A landscape with many valleys, sampled at points; each row gives a point and its height.
From any point a ball rolls to the lowest of the 2 points nearest to it. It stops when none of these is lower. Distance is the straight distance between rows; heights are no part of it.
<861>: [136 133 117 118 122 131 116 105 130  78 163 120 139 114 115 142 126 130
 130 194  84  97  62 106 107]  h=61.7
<572>: [144 188 182  88 155 119 155 133 134 118 111 132 161 148  81 158 127 133
 161 163 173 130 132 133 133]  h=8.1
<2092>: [179  55  89 157 101  75 138 100 129 135 118 182 163 126 143 114 123 118
 137 141 117 158  94  57 155]  h=41.3
<2367>: [107  80 183 120 125 160 110 166 126 139  70 168 120 115 125 188  93  97
 124 150 144 133 121  87 101]  h=21.7
<2243>: [101  98 112 106 143 148 153 139 106 170  99 174 124  93 191 191 112 105
 132 106 141 153 174  71 120]  h=48.1
<323>: [ 87 160 112 114  99 129 118 157 102 118 154 116 100 127 134 155 130 150
 113 129 121 137  98 124 143]  h=49.7
<2061>: [125  85 120 104 142 143  94 151 152 144 118 128  86 106 179 146  94  91
 150  90 130 175 159 111 116]  h=25.0
<1125>: [ 98 116  94 170 120 145 143 170 116 132 188  97  66 123 159 124 128 136
 113 111 108  56 131 148 148]  h=34.5
<965>: [ 96 200 141 145 128 129 103 143 118  93 192  93 152 104 141  84 182 166
 117  91 166  91 136 145 170]  h=56.7
<1242>: [179  60 165 160 115  94 148 127 140 143  79 156 104 151 118  58 139 101
 142 119 113 155 187 126 171]  h=30.7
<1192>: [141  68 134 210 101 100 139 139 136 179 135 170 122 151 114  69  59 136
 136  83 119 162 150  90 127]  h=36.0
<1801>: [135 143 146 144 129 131 115 120 130 122 160  54 140 144  62  83 126 132
 105 103 181 102 119 155 129]  h=12.2
<853>: [134  68 151  84 152 110  92 149 144 131 113 133  74 143 170  95  95  79
 165  90 102 146 193 106 144]  h=19.4
<1336>: [141 145 161 158 127 165 144 141 131 116 130 164 153 115 137 191 180 157
  42 111 122 136  66  96 148]  h=51.4
<1839>: [ 95 110 120 131 150 120 143 151 168 176 162 124 129  84 154 118  53 132
 129 122 118 120 171  75 154]  h=50.1
<1082>: [131 125  91 129 111 109  90 132 104 166 139 150 145  82 168 138 145 127
  96 133 209 132 116  89 111]  h=19.8
<891>: [151 113 113 136 128 109 154  97 164 118 115  60 106 132  85 115 149 136
 103 141  65 143 155 169 118]  h=62.2
<1246>: [127 174 146 106 143 123 105  77 137  80 131  69 130 157  93 143 197 146
 171 124 131 133 125 171 138]  h=42.4
<2016>: [131 169 138 166 117 172 172 167 116 110 171  58 100 139 129 146 146 134
 100 110 139  83 115 152 117]  h=30.3
<1841>: [150  79  78 144 148 163 112 136 177 161 114 100 100 119 168 142  88 105
 143 124 120 145 166 146  99]  h=29.8
<2214>: [100 111 111 152  87  94  77 134 125 142 141 146 128 104  97 102 105 159
  93 138 166 147 112 106 139]  h=29.7
<639>: [120 106 110  94 156 145 182 122 143 167 153 100 125  99 141 143  59 123
 147 119  82 136 168  94 128]  h=48.4
<1314>: [129 139 150  62 156  99 162 116  93 131  91 120 112 144  77 155 110 121
 168 157  79 151 125 131 106]  h=4.6
<735>: [152 103 122 133 124  97 130  86 135  71 148 106 130 148 116  84 164 123
 129 119 100 134 104 135 156]  h=24.2
<1738>: [ 95 189 166 123 119 153  92 128  97 106 108 157 179 145 145 177 187 141
 146 156 153 106 103 170 114]  h=58.2
<878>: [133 192 107 133 132 131 173 135 137 130 153  84 190 130  83  81 131 149
 127 132 141 123 111 156 157]  h=9.1
<1792>: [121  71 125 154 143 119 142 133 131 179 137 109  79 129 115 107  78 135
 118 116  97  86 180 132 161]  h=52.7
<763>: [103 149 154 129  96 164 131 142  83  75 135 130 137  81 173 178 186 133
 100 162 110  73  68 160 128]  h=28.6
<122>: [ 71 197 124 142 114 154  96 132 110 144 104 181 147 163 150 155 145 155
 134 129 150 150 127 172 122]  h=59.2
<260>: [ 98 158 154 113 145 152 130 130  91  99  90 162 178 136 116 191 147 111
 115 173 178  83 114 151 121]  h=57.4
<1711>: [136  99 143 119 124 133 146 114 161 140  84 195 143 128 149  92  86 118
 156 121  50 185 147 129  94]  h=61.8
<687>: [141 129 149 117 157 105 162 117 155  99 147 150 111 125 114  94  66 118
 171 126  73 124 161 120 140]  h=51.9
<2015>: [148 168 122 132 126 151 147  93 140 135 171  81 206 147  96  72 194 139
 149  98 135 112 115 151 158]  h=13.3
<1694>: [142 137 135 119 139 102 138 101 157  69 133 134 126 112 112 104 122 133
 150 177  74 137  76 141  79]  h=62.5
<452>: [117 145 115 121 124 125 166 136  81 144 119 119  88 149 101 148 105 110
 113  91 189 146 136  82 154]  h=47.3
<580>: [130 108  83 137 128 149 173 137 126 166 139  89  93 103 159 211 100 118
 124 108 124 146 126  88 145]  h=43.2
<728>: [ 95  88 113 125 121  87  87 137 120 171 132 156 136  53 193 141 101 124
 116 120 170 151 145  80 107]  h=22.3
<71>: [166  50  87 207 125 108 107 138 157 189 143 112 136 128 157  97  97 127
 143 111 138 108 142 109 123]  h=55.9
<2236>: [149 102  87 165  94 126 153 130 143 193 114 128 170 130  99 110  85 147
 126 134 122 186 122  90 121]  h=57.3
<1870>: [164  81 109 152 109  96 175 108 155 103 137 170 123 115 139  86 107 113
 150 127  90 170 132  84 149]  h=42.9
<1968>: [136  65 135  78 119  91  88 132 105 157  99 171 136  95 125 147 108 116
 141 142 177 107 126  61 135]  h=37.9
<460>: [126 188 131 137 145 127 187 125 158 127 132  96 146 117  81 108 100 165
 141 143  78 135 142 164 139]  h=13.5
<775>: [132  99  91 147  89 118 135  86 141 129  99 197 182 112 134 100 163 148
 112 162  99 166  94 113 152]  h=35.7
<184>: [105 203 140 115 149 181 121 157 172 118 115 152  85  78 139 155  92 122
 149 122  92 128 148 152  93]  h=35.9
<1185>: [131 167 128 143 137 148 144 146 156 134 131  94 115 105  98 131  80 139
 142 134  53 144 160 162  87]  h=18.3
<1662>: [113  92 100  86 137 136 155 132 122 180 132 137 132 104 164 185  80 119
 124 136 113 143 133  73 146]  h=46.1
<1577>: [ 93  67 128 140 137 122 141  96 156 139 151 120  81 121 140  92  85 129
 140 100  43 120 174 153 141]  h=55.1
<1332>: [118 197 109  70 145 130 155 121 114 107 163  62 135 115 126 145 180 157
 123 126 124 127 126 160 167]  h=29.4
<1986>: [142  96  88  78 130 109 132  67 153 124 118 114 190 107 121 115 172 138
 115 145  91 141  99 124 154]  h=27.4
<1974>: [104 140 153 142 126 115  88 108 128 122  90 206 178 134 100 116 136 149
 133 180 113 122 121 151 124]  h=40.3
<1439>: [179  83 136 172 140  66 115 127 152 151 133 143 150 120 102  23 116 116
  91 112 182 120 158 130 157]  h=57.8
<656>: [142  86 163  79 155 135 130 133 147 133  94 130  86 135 157 107  73  74
 183  92  79 137 187 143  86]  h=10.9
<996>: [101 136 148 114 115 133 120 113  84 117 124 163 150 104 145 167 234 123
  61 110 175  77  87  94 130]  h=5.1
<1279>: [ 85 143 132  95 144 121 114 139 122 162 112 168 126 127 130 143 101 128
 134 128 143 152 142 109 155]  h=20.0
<776>: [116 175 178 129 142 132  85 107 181 110 129 104 159 135  93 116 138 141
 149 155 135 139 104 157 111]  h=7.3
<1085>: [127 115 175 130 138 136 110 143 107 121  80 177 110 128 129 183 129  91
  90 136 192 133 117  72 117]  h=19.3
<1300>: [117  94  86  84 121 102  96  84 117 128 107 108 131 131 121 151 164 136
 125 171 100 151 115 150 136]  h=24.3
<998>: [183  90 116 135 115  75 111 139 120 151 107 179 156 138 127  53 119 129
 111 115 183 156 137 109 148]  h=58.0
<1945>: [144 128 127  91 147 140 134 125 134  67 156  83 101 121 135 152 147 106
 105 131 151 115 110 101 126]  h=11.6
<488>: [118 136 118 114  93 133 132 140 100 103 171 105 157  90 109 190 130 135
 104 188 121  66  49 104 123]  h=60.7
<654>: [118 176 148 108 137 150 122 127 131 117 124 113 179 110 106 129 164 160
 134 162 102 133  83 174 102]  h=12.4
<163>: [154  85 115 127 108 105 155  83 152 130 119 101 103 120 111 127 137 128
 131 142  54 187 144 123 134]  h=61.2
<2218>: [121 181 140 112 119 159 114 134 135 138  78 121 107 136 109 153  94 143
 145 156  59 152 118 164  54]  h=23.6
<801>: [147 164 128 104 156 144 171 151 142 119 146 100 134 124  97 127  90 120
 111 132 170 115 137 116 139]  h=8.8
<413>: [102 143 123  83 143  70  99 127 120 133 116 171 139 112 121 106 137 131
 118 128 186 141 149 117 142]  h=17.2
<1226>: [146 125 146 159 130 155 132 126 139 120 126 126  90 137 132 186 163 122
  48  90 138 169  99  78 145]  h=49.8
<1906>: [139 169 161 113 164 136  96 142 142  72 111 156 132 162 133 125 130 107
 168 124 168 130 121 142 110]  h=45.9
<450>: [125  53 104 130 118  87  91 119 143 177 121 118 122  91 161 121  82 124
 151 121 137 175 132  74 120]  h=24.7
<1729>: [ 95 176 138  78 126 165 130 125 105 109 178  75 143 106 138 137 213 160
 154  95 115 110  86 158 170]  h=23.9
<1877>: [132 164 160 141 148 153 165 124 144 125 144 157 166  92 132 170 153 141
  45 110 178 118 107  92 160]  h=52.8
<272>: [122  82 102 127 113 115  74  84 113 139 111 149 187 133 133  91 182 152
 107 137 159 140  82 132 108]  h=33.7
<1206>: [164  85 117 143 162  98 154 132 111 111 140 100  64 187 106 101 102 124
 149 143  91  79 151 158 136]  h=51.5
<89>: [179 121 100 128 154 125 172 142 148 153 113 101 148 139  82  90 113 126
 140 130 156 144 151 135 150]  h=12.1
<1941>: [179  62 104 114 104  88  79 139 120 157 107 136 146 127 131 114 116 103
 127 152 170 137  82  77 139]  h=37.1
<1840>: [162 102 129  98 114  81 109 150  94 204  94 185 160 108 137  87 118 129
 140 101 166 184 150  87 134]  h=58.4
<1797>: [152 156 178 106 174 137 153 151 163 109 108 101 126 121  94 137 104 113
 149 143 149 131 169 141 119]  h=5.6
<862>: [148 148 148 139 142 132 152 166 108 110 127 111  73 181  89 127  53  93
 161 132 130 130 150 124 105]  h=44.1
<1170>: [174  98 138  96 153 153 114 129 161 113  80 133 107 107 143 130  73 104
 171 140  62 157 156 135  50]  h=20.7
<2233>: [160 118 137 153 145 140 152 148 111 139 105 122  73 152 119 173 153 110
  70  87 187 133 143  76 145]  h=48.6
<1771>: [128 107  81 165 117  98 106 147 103 130 219 102 106 115 151  79 145 138
  81  88 181  73 135 123 123]  h=55.4
<852>: [105 117 134 125 100 166  68 134 149 149  84 158 105 123 131 159  82 131
 149 159  60 153 120 138  78]  h=28.0
<566>: [109 124 146 164 149 128  83 136 168 112 124 128  85 126 107  76 114 119
 141 112 142  95 174 179 110]  h=53.6
<1341>: [ 91 147 113  86  97  97  91  90  68 134 104 154 180 113 119 141 189 124
 101 123 167  58 104 136 164]  h=29.6
<271>: [ 79  81 126 113  88  95  97  96 104 138 119 147 105 136  88 160  82 120
 145 146  93 148 103  75 116]  h=34.1
<94>: [120 151 136 176 151 151 122 141 166  97 143 139 128 146 143  74 112 141
 127 127 117  78 149 192 122]  h=54.5
<573>: [151  96 136 159 149 100 129 169 104 171 117 136 109 135 118  74 112 147
 119 115 198  76 188 141 145]  h=52.5
<142>: [113  92 112 121 104 136 126 124 154 158 126  83 132  70 124 206  89 144
 131 178  91 135  83 108 103]  h=59.3
<1167>: [117 124 110 161  89 150 123 116  96 139  93 160 194 124 113 144 115 131
 102 198  73 102  97 160 129]  h=39.0
<266>: [116 162 176 159 156 146 131 137 154 146  86 114  74 169  98 124  72 140
 166 102 115 128 197 190 101]  h=11.7
<1550>: [100 188 129 140 153 103 131 160 138  77 194 119 120 121 140  86 128 145
 125 110 127  88 139 143 158]  h=57.7
<1601>: [159 176 114 161 119 140 146 129 132 121 139 107 128 196  85 100 128 145
 136 136 113 158 108 171  83]  h=17.8
<49>: [ 91 154 137  78 150 138  80 107 138 100 146 143 176 103 164 126 183 125
 131 142 133 112 102 148 142]  h=35.2
<1933>: [108 159  99 163 108 126 106 118 154  95 139 164 104 137 149  88 128 149
 139 127  70 161 101 146 128]  h=26.9
<685>: [134 157 144 139 159 136 165 133 131 116 146 101  96 137 129 137 169 121
  93  88 179  67 166 125 172]  h=50.6
<1689>: [148  93 137 174 152 102 151  90 168 121 131 121 143 142  95  53 151 144
 122 119 105  96 155 176 163]  h=56.6
<268>: [146 119 130 139 177 120 166 147 127 163 128 118  98 127 142 101 145 119
 106  90 222  76 190 121 158]  h=51.8
<549>: [163 121  82 135 123 121 128 164 107 144 152 143 160 134 170 126 106 123
 116 136 187 133  93  92 128]  h=16.9
<7>: [ 88 209 166 103 105 132 116  92 101 109 132  90 143 149  82 171 181 167
 154 140 141 112  99 149 152]  h=40.9
<424>: [161 128 148 150 172 129 152 109 171  97 106 173 109 155 135  61 100 112
 193 118  63 111 187 170 137]  h=53.9
<721>: [147 100 150 143 118 135 162 165 131 148 134 103  87 133  99 178  54  97
 108 135 160 127 128  79 114]  h=46.6
<1829>: [128 170 128 109 126 147 149 154  79 128 100  98 112 129 138 205 156 124
 124 206  81 132 101 145  80]  h=45.3
<1591>: [161  44 108 166 130 128 126 161 138 181 120 104  94 141 131 122  64 107
 156  98 167 110 173 106 125]  h=55.3
<1253>: [151  98 155 118 138 120 159 110 159 142  67 181 155 121 111  85 100 124
 154 124 110 207 147 120 154]  h=60.1
<2234>: [122 181 109 166 135 181 100 164 145 105 120 114 104 148 154 155 136 110
 125 120 158 150 125 182  84]  h=61.3
<253>: [121 151  88 139 131 145 104 134 149 136 154 107 116 141 139 102 158 154
 141 109 107 143 154 177 152]  h=28.3
<262>: [112 128 115 138  91  91 101  93 147 102 159 141 144 144 101  72 181 149
  97 113 109 156 105 124 141]  h=26.6
<820>: [126 130 120  91 111 100 106  74 121  74 106 125 130 162  98 110 168 126
 145 162  95 139  91 148 139]  h=20.8
<1912>: [119  93 186 124 118 117 133 150  89 175 120 185  90  82 166 148  83 117
 113  70 171 169 150  44 103]  h=52.0
<2284>: [175  79  76 202 115 128 143 130 168 165 136  97 143 128 124 123  72 121
 137 131 108 160 122 112 119]  h=56.5
<608>: [166  90  59 139 109 110  91  97 141 168 137 113 190 116 138  84 159 150
 110 116 178 139  97 117 110]  h=35.1
<845>: [123 108 115  85 159 131  95 124 120  78 120 149 103 119 166 169 141  87
 137 152 153 123 105 116 125]  h=17.6
<1975>: [134 167 148 124 114 122 130 123 122  79 187  90 142 157  84 117 142 117
 113 122 157  99  81 128  93]  h=14.8
<373>: [131 154 142  87 154 119 122 136 122 129 114 168 155  96 129 125 163 120
  92 117 224 125 130  78 144]  h=15.0
<256>: [ 94  93 130 130  95 148 136 147 106 145 114 133 132  71 150 210  76 111
 124 167  71  91  91 109 105]  h=57.6
<1791>: [115 155 124 172 133 167 150 173 159 151 143  86  90 118 106 130  64 146
 113 133 116 112 173 161 117]  h=14.7
<1326>: [ 85 146 102 102 102 120  93 110  52 156  76 172 150 146 129 188 168 124
  89 151 167  98 121 141 162]  h=27.1
<779>: [134  93 172 164 124  92 165 101 137 116 111 163 101 158  89  56 119 132
 145 110 102 132 171 130 211]  h=32.6
<2156>: [149 179 149 124 154 134 154 131 108  88 143  93  85 193 122 135 172 112
 158  81 199  80 155 134 159]  h=49.4
<958>: [130 135 156 113 184 125 113 141 135  92 129 120 114 131 147 118 153 103
 152  96 204 109 157 142 129]  h=47.0
<992>: [106 137 158  95 154 117 179 121 131 153 140 116 101 113  96 123  62 118
 156 108 103 120 194 118 153]  h=50.3
<1304>: [154 114 134 124 122 143 154 147 160 134 123  84 109 100  82 182 107 112
  77 150 152 137 106 105  92]  h=47.2
<1342>: [107 114 101  85 102 126  79  80  89 147  95 122 198 136 135 132 194 120
 105 148 145  99 103 143 129]  h=31.8
<342>: [155 149 152 142 152 118 131  93 152 101 159 107 180 166 108  50 161 143
 174  97 172  89 148 162 156]  h=16.8
<1064>: [139  89 147 103 136 106 129 137 109 177  72 203 170 146 142 111  91 122
 153 129 114 178 131 103 141]  h=59.1
<1788>: [176 163 146 108 159 135 186 146 119  85 154 120 103 137 111 187 157  96
 106 134 136 127  86  91 117]  h=16.5
<124>: [ 94 116  87 133 110 118  97 138 144 148 159 140 124  89 166 151  97 151
 130 148  82 144 101  92 152]  h=41.9
<1034>: [115 164  90 117 124 144 116 140 132 115 210  99 143 106 158 100 184 138
 100 101 162  99 115 122 136]  h=55.7
<2268>: [116 206 142  96 133 151 162 147  73  92 119 112 147 112 129 188 181 148
 145 188  83  97 113 169 103]  h=47.5
<135>: [164 127 160 165 104 129 168 108 134 131  88 143 103 187 111  88 104 117
 152 108  65 189 155 144  91]  h=40.5
<252>: [118 108 100 137  78 104 109 105  94 116 137 164 181 141 125 136 113 133
 112 169  77 113  72 114 146]  h=35.6
<569>: [144 155  83 130 119 119 142 134 122 124 165 135 180 139 113  92 115 142
 123 135 151 116 100 117 133]  h=13.0
<813>: [ 94 123 150 117 125 136 142 137 108 135 118 108  67 147 106 159  70 110
 128 116 147 155 150 103 116]  h=45.5
<16>: [128  43 137 155 112 107 126 147  85 187 154 117  76 131 161  98  68 122
 154  68 134 128 181  81 128]  h=54.4
<1240>: [ 94 106 148 135 176 133 153 147 161 153 115 121  99 105 117  96  79 136
 136 127 128  83 215 138 154]  h=51.7
<1685>: [156 171 104 130 131 155 140 126 148 112 166  71 147 148 146 103 183 158
 143 132  80 141 139 199 127]  h=24.0
<823>: [ 60 141 138 112 115 173  78 129 106  91 146 144 179  71 171 161 198 120
 114 138 119  83  87 173 143]  h=35.3
<1786>: [141 116  73 162 104 135 110 129 114 129 215  71 141 130 145  77 168 156
 111  86 129  82 109 141 155]  h=54.6
<864>: [107  61 169 117  94 113 115 108 130 178  92 152 128 133 102 134  74 136
 149 132  94 182 125  74 126]  h=36.1
<2184>: [ 92 148 136 144 133 179  98 151 175 152 112 154 126  96 131 161  73 122
 119 135 107 157 124 136  79]  h=31.5
<1094>: [164 169 140 169 180 130 161 137 187  88 136 142 130 136 147  95  99 144
 174 142  81  98 154 181 121]  h=55.6
<868>: [131 152 128  83 144  97 142  90 103 141  84 158 147 162 106 171 141 146
 179 172  99 166 136 159 142]  h=10.7
<1255>: [ 98 155 156  87 100 148 104 108 104  86 153 123 142  95 105 151 200 121
  81 100 176  90  67  92 132]  h=14.0
<427>: [107 150 168 123 122 176 112 118 107  85 115 116 126 105 153 212 221 127
  68 132 119 103  83 139 133]  h=20.9
<1025>: [160 140 134 168 142 144 180 172 146 137 145 110 121 153  98 112  81 123
 115 160 137  81 145 145 135]  h=11.8
<337>: [192  80  89 118 104 120 125 121 144 145 137  93 169 132  98 103 119 116
 115 129 178 132  91 101 121]  h=36.2
<145>: [ 92  76 177 129 110 127 127 156  85 173 134 140  71 122 144 125  55 116
 121  62 164 145 184  76  96]  h=53.2
<1459>: [179  97  84 102  91  83 111 149 100 162 126 110 153 132 100  88 138 122
 100  91 218 116 101  97 116]  h=37.0
<2229>: [155 114  81 112 125 152  89 133 141 112 128 128 152 115 178 157 141 110
 150 171 105 146  80 147  79]  h=37.2
<1586>: [120 130 104 168  76 120 157  91 155  89 109 169 106 115 152 107 132 133
 126 139  53 202 114 136 124]  h=32.4
<1931>: [130 102  75 153 139 108 106 124  87 166 156 111  93 142 152  88 160 136
  87  87 190 102 167 136 128]  h=56.1
<1181>: [142 135 145 104 117 139 119 103  77 103  94 126 184 129  84 192 149  97
 100 174 128  58 115 164 117]  h=56.2
<200>: [133 172 131  99 123  91 143  56 107 106 107 154 184 152 110 128 175 149
 162 164  85 129 114 164 154]  h=16.1
<15>: [121 104 116 143 143  98 126 124  96 174 116 147  98 161 159  89 114 136
 151  77 123 176 193 149 137]  h=64.8
<286>: [ 94  91  94 124  82 114  86 102 121 148 139 120  84 101 151 183 108 108
 155 141  72 147  89  81 130]  h=38.0
<385>: [ 66 154 104  89 102 124 124 119  74 176 105 158 127 116 136 166 148 146
 103 118 165 129 152 103 172]  h=24.1
<812>: [162 170 139 119 164 147 113 117 111  78 168 103 137 169 149 103 173 116
 160  90 196  95 133 118 137]  h=48.3
<182>: [156 137 141 110 134 157 154 142 111 103 129 109 146 171  90 136 165 108
 104 112 219 113  98  95 109]  h=19.0
<1730>: [159  91 158  99 119 106 116 159 119 120  93 146 125 160 104  95 107  97
 165 147 148 154 120 112 115]  h=27.9
<1115>: [117 149 157  97 158 151 121 116 128  99 114 164 120 132 155 193 218 132
  77 112 154 113 105 120 163]  h=13.7
<2164>: [ 97 180 179  79 157 150 142 118 137 100 114 178  92 109 154 158  83 105
 152 117  96 131 155 112  94]  h=41.1
<1858>: [101 118 145 141  95 125 137 148 102 122 143 126 132  82 138 220 121 111
  78 172 101  85  77  92 147]  h=59.4
<2293>: [131 230 177 124 151 129 164 124 142  76 129  79 117 105 106 200 151 140
 147 143 103 139 121 159 105]  h=51.1
<1095>: [155  50 137  87 145  93 113 128 141 156 108 138 124 104 158  93 103 109
 149 118 115 157 162  76 164]  h=23.7
<2132>: [145 129 110 100 118 157 143 154  71 105 111 121 145 135 164 221 153 107
 110 202 126  99  76 132  75]  h=43.0
<198>: [143 157  92 183 114 150 168 124 164 111 130  97 122 141 143  84 145 161
 120 128  38 145 119 191 122]  h=30.2
<1656>: [143 138 157 123 130 140 132 143 122 128 105 144  78 177 108 113  66 105
 176 126  73 165 142 140  75]  h=42.6
<376>: [101 150 106 137  91 142  89 135 165  78 180 126 144 100 159  86 137 165
 131 123  85 132  88 156 139]  h=21.8
<69>: [118  97 140 150  99 132 133 152 112 193 126 192 131 139 144  81  46 130
 152  90 119 185 145  72 101]  h=37.7
<1054>: [ 68 161 100 115  89 150  99 174 106 141 119 162 136 108 186 163 140 142
 114 154 107 114 113 137 134]  h=52.1
<1277>: [121  80 130 177 132 129 107 151 143 149 120 112 106 162 111  81 120 140
 125 140 168  86 155 167 125]  h=53.0
<1071>: [132 141 114 127 142 120 127 142 143 130 151 111 158 110 111  90 158 125
  93  91 235 108 139 112 143]  h=12.3
<1484>: [120 151 126 102  82 147 110 135 109  87 181  84 148 126 148 102 173 162
 132 112  92 120  59 161 151]  h=14.1
<1557>: [147 164 125 129 139 124 142 112 139 150 120 108 150 196 100  98 142 138
 148 123 149 159 147 159 140]  h=14.9
<1012>: [123  86 146 154 125  86 116 124 123 127 137 133  76 165  84  61 110 130
 124 107 136 147 167 126 168]  h=34.2
<885>: [105  75 159  98 123 125 121 119  61 184 101 184 115 106 192 179 123 124
 114 102 144 140 149  50 122]  h=50.0
<1542>: [101 182 165  83 139 134 104  87 112 111 122 129 169 144  94 157 200 131
 147 104 187 109 108 129 138]  h=39.3
<263>: [127  84 135 174 124 126 150 162 129 127 168 112  56 134 120 149  32  88
 145 109 141 106 166  83 110]  h=47.4
<997>: [137 100 108 173 137 170 168 160 126 167 133  88  70 137 154 173 110 109
 115 102 134  92 166 116 128]  h=40.2
<689>: [ 73 174 127 102  71 137  91 112  88 110 151 111 122 123 133 162 215 150
  84  90 152 116  79 127 143]  h=22.1
<1208>: [ 94 107 112 158 137 156 131 150 116 161 139 111  43 142 160 147 146 136
 107 115 134  62 189 163 135]  h=37.6
<1212>: [ 87  88 204  88 111 142  98 127 141 163  91 147 132 117 118 128  69 125
 143 113 109 171 143 123 104]  h=35.4
<206>: [135 152 120 156 117 138 160  98 172  99 120 138 177 137 118  96 166 154
 133 142  68 172 114 168 122]  h=35.5
<1887>: [120 126 142 158 173 133 124  93 169 144 123  87 125 156 102  98 147 164
 137 124 122  78 171 206 140]  h=55.8
<1264>: [128  98 108 106 140 105 139 113 149 134 121  85 125  96 100 165 103 137
 129 164  69 170 121 116 110]  h=60.3
<1536>: [145 193 159 129 157  95 143 101 146  83 114 142 157 117 120 129 124 161
 162 181  39 133 104 164  83]  h=63.3
<1719>: [116 192 137 132 101 197 137 153 124 103 163  47 138 135 115 138 177 131
 122 104 118 122  83 170  94]  h=25.3
<1146>: [ 75 112 123 131  81 101  94 139  85 138 132 155 110 110 113 153  90 123
 112 135 156 124  83  76 131]  h=31.6
<408>: [120 145 129 160 119 136 113  88 158 132 107 179 195 125 120  90 158 144
 117 142 127 179  97 152 124]  h=38.1
<254>: [119 150 162  78 147 136 178 123 102 111 112 108  62 120 129 182 100 104
 163 156  61 147 145 112  83]  h=14.3
<1091>: [146 169 142 145 131 167 156 169 121  86 148 142 109 158 140 161 145  98
 103 117 180 121 107 112 111]  h=20.5
<1075>: [ 99 199 152  93 132 164  95  98 120  89 176 100 194 111 146 130 215 151
 185  95 119 115 111 149 138]  h=30.4
<92>: [209  92 167 131 104  85 138 141 139 111  73 129 128 168 106  70 135 100
 158 120 119 179 145 135 141]  h=29.2
<205>: [154  67  72 130 103 100 146  86 110 157  94 204 187 115 152 145 123 122
 145 152  81 147 124  96 153]  h=39.1
<2369>: [146 104 125 194 103 126 164 111 152 105 115 161  89 155 138  90 126 126
 120 101  72 183 161 150 133]  h=37.3
<1202>: [148 120  68 120  88 120 148  84 101 121 140 130 195 115 124 125 172 147
 113 171  67 126  64 125 156]  h=31.4
<757>: [106 182 143 115 156 126 129 143 133  77 137 153  82 141 146 146 105 105
 165 133 140 121 140 126 133]  h=44.5
<88>: [169 126 140 112 146 126 126 173 115 120  99 147 123 135 140 141 150  93
 108 126 238 130 108  86 116]  h=17.1
<347>: [135 156 121 165 171 144 135 140 128 132 148  98 160 175 129  93 152 140
 169  96 178  70 172 178 134]  h=19.5
<1510>: [ 80 156  88 108  98 117 139 134 123 132 171 136  98 109 148 115  98 137
 126 130  81 165 130 114 169]  h=46.0
<1778>: [171  60  73 127 142 128  98 117 157 120 104 124 122 124 173 146 115 102
 154 145 104 171 122 124 100]  h=33.4
<1909>: [118 172 145 117 137 127  96 132 156 128 135 101 165 125  92 107 137 141
 119 118 207 125 119 147 126]  h=10.1
<1813>: [117 138  76 109 144 140  88 134 140 124 150 130 115 117 190 113 143 138
 119 111 144 154 148 135 132]  h=29.5
<631>: [110  87 159 121 135 148 118 147 175 164  90 118 127 100 117 156  58 122
 134 138 113 175 140 117  76]  h=33.6
<2136>: [ 80 217 141 149 128 169 108 170 130 108 139 141 109 152 157 151 161 145
 134  97 133 140 124 178 126]  h=60.4
<769>: [118 140  99 116 163 147 131 133 130 128 142 156 105  81 211 154 156 120
  94 110 176 147 142 106 129]  h=25.2
<2341>: [ 59 112 109 133 104 144  88 134  82 139 109 162 130  90 181 202 105 118
 127 150  82  99 117 118 125]  h=54.7
<1513>: [116 160 134  90 131 129  94  99 119 127 135 158 207 149 128 100 186 136
 158 125 155 134 102 145 130]  h=37.5
<1706>: [174 121 109 158 133 122 200 103 116 109 156  89 111 189  93  88 129 133
 114 150  95  82 121 158 124]  h=52.4
<1421>: [164 130 152 122 151 143 152 162 129 118 115  83  90 125 111 184  98  86
 133 152 119 136 113 122  57]  h=48.2
<911>: [143  62 134 182 131 101 124 118 166 148 111 167 124 121  99  46 114 158
  99 110 140 104 179 142 155]  h=57.5
<931>: [136 170 192 154 146 152 128 165 175 115  99 137 101 146 100 120  63 113
 159 135 150 121 163 170 103]  h=8.4
<2253>: [129 150 133 147 171 121 156 103 160 151 102 117 125 153 120 105 128 156
 174 113  88 113 210 198 168]  h=57.0
<1210>: [155 108 158  93 138 115 105 152 135 114  75 162 136 129 132 120  93  88
 166 180  95 156 123 135  82]  h=25.8
<2152>: [123 136  82 121  98 163 102 146  93 107 152 131 150 146 160 170 158 122
 119 165 135 108  62 125 100]  h=40.4
<1628>: [112  70  91 110 103 116 100 110 140 156 109 113 150  86 116 185 105 137
 120 160 144 126  81  84 142]  h=60.2
<690>: [134  71  60 184 109 106 120 116 102 168 160  87  83 161 133  78 141 150
  83  96 124  99 144 144 145]  h=57.2
<1248>: [146 167 111 103 163 152 126 129 118  94 144 136 122 124 175 156 206 120
  96  90 186 133 119 109 147]  h=19.6
<789>: [128 191 168  85 150 133 183 137 119  90 122 134 117 100 123 208 169 127
 125 157  98 109 122 133 139]  h=49.6
<802>: [139 184 138 122 127 160 147 119 137 124 154  45 174 119 112 130 197 159
 157 125 103 132  98 200  93]  h=18.8
<2313>: [138 122  94 168 110 141 148 117 108 117 176  64 114 164 116  84 157 172
 109 128  87  77 122 173 145]  h=53.4
<1928>: [140 138 122 134 151 108 146 108 113  97 143  75  71 197 100 130 137 111
 156 117 141  88 163 159 148]  h=50.5
<2056>: [112 142 138  95 133 159 143 123 144 127 129 123 152  79 126 170 150 138
  84 157 149 106  97 119 132]  h=54.0
<2062>: [ 91 124 106 169 134 109 122 159 148 155 185 153 124  81 150  93  88 140
  96 117 151 123 154  97 142]  h=51.2
<1861>: [129 112 103 177 106  78  96 110 141 119 155 142 112 135 127  66 119 136
 102 113 137 143 125 113 110]  h=28.5
<101>: [123 105 131  83 139 132 130 106 115 105 104 115 183  86 121 180 158 109
 103 193 121  94  99 144  99]  h=55.2
<1987>: [166  73 147 179  93  61 137 129 128 142 122 161 102 157  78  51  84 130
 128 104 158 162 158  72 170]  h=35.0
<2339>: [144  97 130 134 143 114 106 147 145 144  94 185 106 155 168  71 101 124
 164  94  98 186 163 128 119]  h=63.5

For each start below, name the point where the ball stops.
<1277>: <878>
<2313>: <878>
<2136>: <813>

Call two points neighbours if one is among the 2 nearest of the other. Go from one point of each pair to the other, from neighbour to neighbour, staying as low as possible. Name the highest point that can't be avoided.
<802> and <271>: <864>
<776> and <775>: <408>
<996> and <776>: <1813>
<878> and <656>: <450>
<878> and <1797>: <1185>
